Each row is a point on a landscape with many valleys, with its height.
A ball rolls from a point to whichever of its 3 nearest points has the largest drop for the distance, and stops where none of them is lower. Distance is the straight distance between rows; heights are no part of it.
q_370 height 5.12: 104  27  162  75  106  138  140  94  82  145  92  105  120  72  93  132  96  121  136  106  124  86  126  93  51
q_617 height 1.81: 114  119  93  110  105  130  97  99  101  117  105  71  109  107  102  73  74  89  104  104  90  88  71  101  112
q_668 height 5.82: 101  155  79  106  97  80  96  99  105  104  102  70  125  126  96  87  81  89  88  86  77  98  77  113  135
q_876 height 4.33: 87  129  51  85  63  16  71  81  98  45  83  151  69  100  74  144  132  98  80  96  110  126  107  128  121
q_417 height 5.78: 114  160  77  112  109  94  108  105  111  108  117  55  136  125  97  78  79  78  92  87  70  96  92  108  140
q_80 height 6.59: 96  148  79  102  87  67  81  94  88  101  98  87  116  122  88  81  85  96  88  91  86  107  76  110  134
q_666 height 3.37: 109  59  131  91  106  154  111  91  101  132  90  87  96  85  98  92  99  100  119  114  114  90  88  90  79
q_745 height 3.28: 83  59  85  107  116  110  72  99  91  76  96  136  46  104  134  82  123  141  78  108  133  136  95  58  78
q_528 height 7.35: 94  137  46  80  56  20  94  61  95  50  85  145  83  96  64  153  144  79  101  119  103  125  131  150  134
q_723 height 2.37: 82  91  89  108  95  97  62  97  80  86  86  114  65  109  111  74  100  125  85  99  112  120  81  85  100
q_535 height 3.00: 97  46  98  99  110  132  74  95  88  94  95  131  48  98  116  81  116  134  98  118  130  124  93  68  74
q_324 height 6.06: 94  154  58  89  76  18  84  82  83  77  88  110  110  114  72  128  109  89  89  98  86  114  101  133  136
q_880 height 4.54: 150  151  97  125  138  138  147  142  144  96  140  45  129  102  109  59  69  36  125  100  61  72  127  105  138
q_227 height 5.84: 122  139  89  111  117  122  109  112  121  113  123  58  130  108  99  70  73  68  108  94  67  84  90  107  128
q_125 height 2.58: 107  103  89  108  102  114  85  100  95  109  92  85  93  107  100  69  88  101  100  101  98  103  73  93  99
q_590 height 4.35: 138  150  100  113  131  137  137  133  138  107  144  45  136  102  105  67  71  47  120  94  61  70  111  112  134
q_3 height 3.21: 125  107  114  112  112  149  130  110  126  125  124  58  127  88  98  74  83  61  118  103  74  65  90  105  103
q_543 height 2.68: 114  90  106  105  101  135  94  93  96  123  89  83  98  99  102  75  88  98  110  105  100  91  81  96  97
q_716 height 2.98: 73  116  71  97  83  35  52  97  87  55  84  138  68  108  99  113  127  122  68  92  114  129  96  97  106
q_40 height 2.87: 120  81  122  101  103  150  123  97  110  132  101  75  113  86  98  86  88  80  119  111  98  78  84  103  84
q_797 height 5.27: 87  43  175  84  105  131  171  111  92  155  116  98  155  85  96  151  73  120  135  76  114  52  150  105  54
q_801 height 1.98: 62  89  76  109  99  52  53  106  101  49  94  154  49  107  128  105  138  138  52  94  126  148  96  64  88
q_520 height 2.34: 102  73  93  100  105  139  81  91  85  116  83  100  75  97  107  73  100  110  109  114  113  114  77  86  81
q_677 height 3.08: 76  120  73  101  84  42  59  95  81  70  83  116  74  117  94  100  111  116  73  91  108  121  85  100  113
q_182 height 7.47: 100  135  26  68  56  27  102  56  108  41  78  149  75  96  61  160  148  66  107  119  112  131  137  161  138
q_277 height 3.92: 104  33  135  86  111  152  107  84  86  128  87  111  91  77  100  107  105  116  131  120  124  101  96  86  64
q_330 height 1.95: 72  95  74  102  88  50  53  103  96  54  87  146  52  107  116  102  133  134  63  96  115  133  99  72  95
q_825 height 1.60: 68  98  76  108  98  57  56  99  92  49  89  152  52  114  121  103  134  138  59  96  122  138  93  69  95
q_665 height 3.14: 77  62  87  111  115  97  67  104  94  71  97  139  40  101  138  87  128  147  66  111  132  147  101  52  80
q_591 height 4.41: 87  131  60  81  62  10  78  80  87  44  81  144  80  103  74  144  132  95  85  102  103  119  108  138  124
q_614 height 2.59: 105  55  111  98  111  143  81  91  87  111  94  103  74  93  111  83  104  116  108  117  126  107  88  78  71
q_50 height 3.06: 120  64  135  95  105  153  123  101  111  139  103  84  114  77  104  90  93  86  126  113  103  77  86  104  72
q_149 height 7.22: 101  142  49  78  62  15  92  68  94  54  78  135  88  100  61  152  129  77  93  108  95  117  118  151  139
q_777 height 5.30: 108  142  86  104  100  99  95  97  106  116  110  64  112  116  98  70  83  91  90  98  77  94  78  104  123
q_423 height 2.47: 111  109  96  110  100  126  98  91  95  122  102  74  96  109  105  71  84  92  98  97  91  96  66  96  103
q_454 height 4.20: 106  73  169  103  116  143  163  124  121  135  120  74  156  69  93  122  77  78  136  82  88  39  133  113  79
q_383 height 4.02: 114  40  141  89  107  145  122  94  90  134  90  96  105  73  99  109  101  104  126  118  121  91  103  98  65
q_88 height 5.09: 99  63  176  87  107  131  165  127  114  143  119  88  155  80  100  136  82  94  142  82  96  41  141  107  65
q_471 height 4.26: 134  135  110  115  133  145  143  129  141  114  134  48  139  90  108  72  81  41  125  97  66  66  116  106  123
q_58 height 3.48: 133  101  133  101  116  152  135  107  130  133  119  65  128  82  100  90  82  60  126  108  76  61  95  105  98
q_38 height 3.39: 93  116  84  110  96  97  76  99  89  101  94  83  91  118  101  75  87  105  92  97  100  106  76  94  110
q_895 height 2.46: 67  106  77  103  88  57  58  100  86  58  84  129  65  111  104  96  120  128  71  92  112  124  93  87  107
q_794 height 4.52: 104  33  150  78  103  142  125  95  90  144  90  106  115  71  99  120  98  110  131  112  119  90  105  92  59
q_739 height 5.18: 89  56  184  89  115  135  175  131  106  154  119  94  161  94  101  149  69  104  136  74  104  46  159  110  58
q_635 height 1.94: 100  92  91  112  99  115  72  95  84  103  93  102  77  104  108  75  97  118  99  103  106  111  82  87  97
q_624 height 2.93: 67  67  90  105  118  86  67  104  102  61  105  153  36  105  137  95  138  149  46  107  134  151  101  44  79
q_622 height 3.49: 82  124  67  98  74  30  64  97  85  51  82  129  75  109  88  119  125  112  76  100  99  124  101  113  121
q_858 height 2.45: 70  103  79  104  86  36  58  103  98  38  90  155  48  110  113  119  144  125  58  101  113  137  103  83  100
q_179 height 6.00: 131  149  87  117  117  127  118  119  127  115  121  46  133  113  109  76  75  63  104  97  61  82  96  106  133
q_83 height 3.99: 78  124  61  87  67  16  66  87  90  40  83  145  69  100  87  141  136  113  75  97  111  124  108  118  110
q_744 height 4.42: 99  128  75  111  95  101  81  96  98  110  94  77  106  115  94  75  79  97  95  94  90  108  78  100  118
q_915 height 5.89: 118  169  79  115  116  96  112  113  118  107  128  52  137  121  101  73  70  70  94  87  60  88  96  111  139
q_903 height 5.58: 114  143  81  113  105  105  98  106  112  117  117  60  128  117  94  69  77  86  93  97  76  96  81  107  128
q_116 height 5.02: 96  34  167  77  109  140  148  100  93  150  96  100  136  76  96  138  88  109  134  107  121  75  131  98  51
q_11 height 2.72: 123  89  110  104  106  145  118  107  107  130  106  76  112  90  99  80  83  78  113  109  95  78  84  101  99
q_661 height 6.85: 101  163  55  84  77  14  98  71  98  73  87  112  130  113  65  132  105  87  88  100  77  115  105  151  145
q_49 height 2.49: 102  65  109  101  106  146  91  92  87  116  89  99  79  95  107  81  100  112  102  113  115  107  78  88  80
q_884 height 2.90: 70  81  85  110  104  80  59  100  87  65  93  137  45  112  131  95  133  141  63  95  129  142  96  61  86
q_927 height 6.13: 106  171  69  108  101  57  101  94  99  96  109  73  143  126  89  89  83  83  86  88  61  103  92  120  146
q_201 height 3.54: 125  99  129  103  118  156  142  118  131  123  124  60  133  79  105  80  83  56  119  102  72  58  110  108  100
q_15 height 5.64: 93  41  170  78  96  132  154  105  88  158  102  113  147  85  99  155  76  128  138  86  121  68  142  101  46
q_537 height 6.04: 102  164  72  111  99  71  94  99  99  100  104  68  131  123  89  85  78  80  93  91  67  97  85  120  145
q_84 height 3.19: 90  38  100  103  123  137  82  93  91  88  93  131  43  90  122  84  125  134  94  116  135  132  101  60  71
q_144 height 3.53: 129  119  106  111  116  149  131  113  132  122  134  54  130  87  105  73  83  59  118  103  70  77  96  108  112
q_574 height 6.90: 99  156  52  82  65  15  95  74  86  65  85  122  105  104  57  138  122  87  97  109  81  116  114  149  144
q_246 height 4.89: 98  41  177  84  105  139  157  112  102  147  106  88  146  77  101  139  83  101  134  86  112  51  132  106  64
q_808 height 2.53: 67  76  86  103  115  71  61  103  98  53  101  155  42  100  136  102  141  148  46  97  128  149  98  52  72
q_735 height 3.35: 83  82  86  110  104  89  60  100  85  75  90  128  50  105  112  81  116  132  73  99  122  130  90  68  96
q_763 height 6.39: 105  154  74  99  93  59  84  85  95  98  102  75  125  125  85  90  88  93  91  92  79  107  84  115  133
q_31 height 6.88: 93  140  75  105  88  59  73  95  91  94  93  94  105  121  91  90  88  105  82  90  89  105  79  111  128
q_757 height 3.09: 87  71  93  109  102  121  72  95  83  87  85  116  49  106  122  76  115  134  89  106  130  124  85  63  81
q_602 height 2.07: 70  96  77  106  94  60  56  102  87  61  93  135  56  113  108  96  122  131  63  93  119  133  92  80  97
q_406 height 3.27: 103  35  115  86  112  149  99  84  86  110  91  127  67  82  113  100  114  119  113  123  137  116  102  76  63
q_192 height 7.40: 97  128  45  81  56  19  81  69  103  40  82  150  78  92  67  153  147  81  93  113  107  125  127  150  130
q_902 height 4.19: 128  79  140  96  105  157  141  112  116  136  109  77  132  82  101  103  88  79  126  101  89  66  100  106  83
q_988 height 3.22: 82  70  88  99  113  109  63  102  87  78  98  127  48  108  123  83  117  138  79  107  130  136  92  62  81
q_782 height 2.35: 83  103  75  112  89  74  57  97  80  72  83  121  65  117  104  88  115  123  80  91  115  126  80  90  105
q_982 height 3.78: 82  127  71  105  82  49  64  93  80  74  85  110  88  123  87  97  101  111  83  89  105  115  89  108  116
q_874 height 5.10: 93  56  180  81  101  132  162  121  107  157  112  93  158  83  98  149  72  108  136  75  108  48  148  106  54
q_891 height 2.88: 125  101  111  108  110  153  113  103  115  126  112  67  120  91  101  83  83  77  114  110  85  79  86  105  94
q_21 height 5.16: 90  148  68  100  72  27  75  84  85  73  84  109  102  119  77  122  113  98  87  98  84  112  94  134  134
q_172 height 2.15: 86  108  77  110  93  80  72  96  84  88  87  112  72  115  103  85  102  119  81  95  106  117  79  90  101
q_457 height 2.48: 112  98  104  108  105  140  100  96  108  126  96  78  106  95  97  77  84  88  102  100  98  91  75  101  102
q_148 height 3.95: 134  125  110  109  125  146  130  133  138  116  127  50  130  94  106  70  74  53  116  104  65  74  110  103  116
q_233 height 2.96: 99  63  95  107  106  126  78  89  86  90  87  116  63  101  114  78  106  120  100  110  129  121  86  74  77
q_597 height 2.36: 102  164  66  92  77  33  89  82  94  86  93  87  133  122  74  111  98  92  91  94  69  110  97  129  143
q_970 height 0.97: 118  121  94  109  109  130  104  104  110  119  106  65  114  104  99  68  81  78  106  104  80  89  81  106  112
q_351 height 4.05: 118  75  156  97  111  154  150  120  119  133  108  72  144  70  99  115  84  73  131  99  86  45  115  111  78
q_900 height 5.54: 78  57  175  80  104  121  173  122  93  166  125  102  154  103  100  166  62  136  137  66  123  51  169  97  52
q_376 height 4.04: 88  138  62  99  73  21  61  80  85  62  78  126  89  105  75  127  116  101  83  100  93  119  96  128  128
q_787 height 4.21: 123  80  154  107  121  144  159  130  129  129  123  70  145  72  97  107  85  63  134  96  74  47  129  115  83
q_206 height 2.94: 70  109  69  101  77  22  61  98  96  48  90  153  61  101  102  135  140  112  60  94  117  133  108  95  105
q_702 height 3.80: 129  108  126  118  119  155  150  131  135  121  129  63  130  82  109  78  78  54  131  102  70  57  105  102  104
q_166 height 3.41: 111  56  149  88  104  149  130  100  101  141  96  85  119  76  97  105  88  96  128  110  107  72  99  105  72
q_428 height 2.99: 86  118  77  106  93  86  70  94  82  92  89  101  82  116  98  78  94  120  85  96  99  109  79  91  114
q_195 height 5.35: 94  152  70  98  87  43  79  88  83  89  92  95  115  121  79  99  94  97  88  92  79  111  90  125  137
q_422 height 3.32: 73  58  91  111  120  102  66  101  103  72  92  148  31  98  142  92  136  152  66  111  134  151  103  43  74
q_186 height 2.80: 101  53  109  99  107  136  83  93  88  99  89  118  63  92  109  83  116  123  106  120  132  122  88  73  70
q_579 height 3.85: 111  56  157  96  107  146  154  111  108  136  107  81  135  72  99  118  85  84  131  101  99  60  113  110  68
q_615 height 4.40: 109  42  166  86  107  149  153  103  95  144  103  94  138  78  97  130  89  99  134  103  105  69  121  95  52
q_282 height 6.07: 135  163  87  116  121  117  123  122  127  105  136  41  142  119  109  66  71  56  106  92  51  81  110  110  144

For each start below, name the point where the ball stops.
q_797 => q_970
q_528 => q_825
q_351 => q_970
q_282 => q_3
q_745 => q_825
q_116 => q_970
q_900 => q_970
q_876 => q_825

Call two points neighbours if one is among the 3 nearest of the other. Go from one point of each pair to the other, from neighbour to neighbour, staying as low as possible. Name the highest point that can't be avoided.
q_970 / q_635 => q_125
q_3 / q_597 => q_195
q_635 / q_172 => q_723
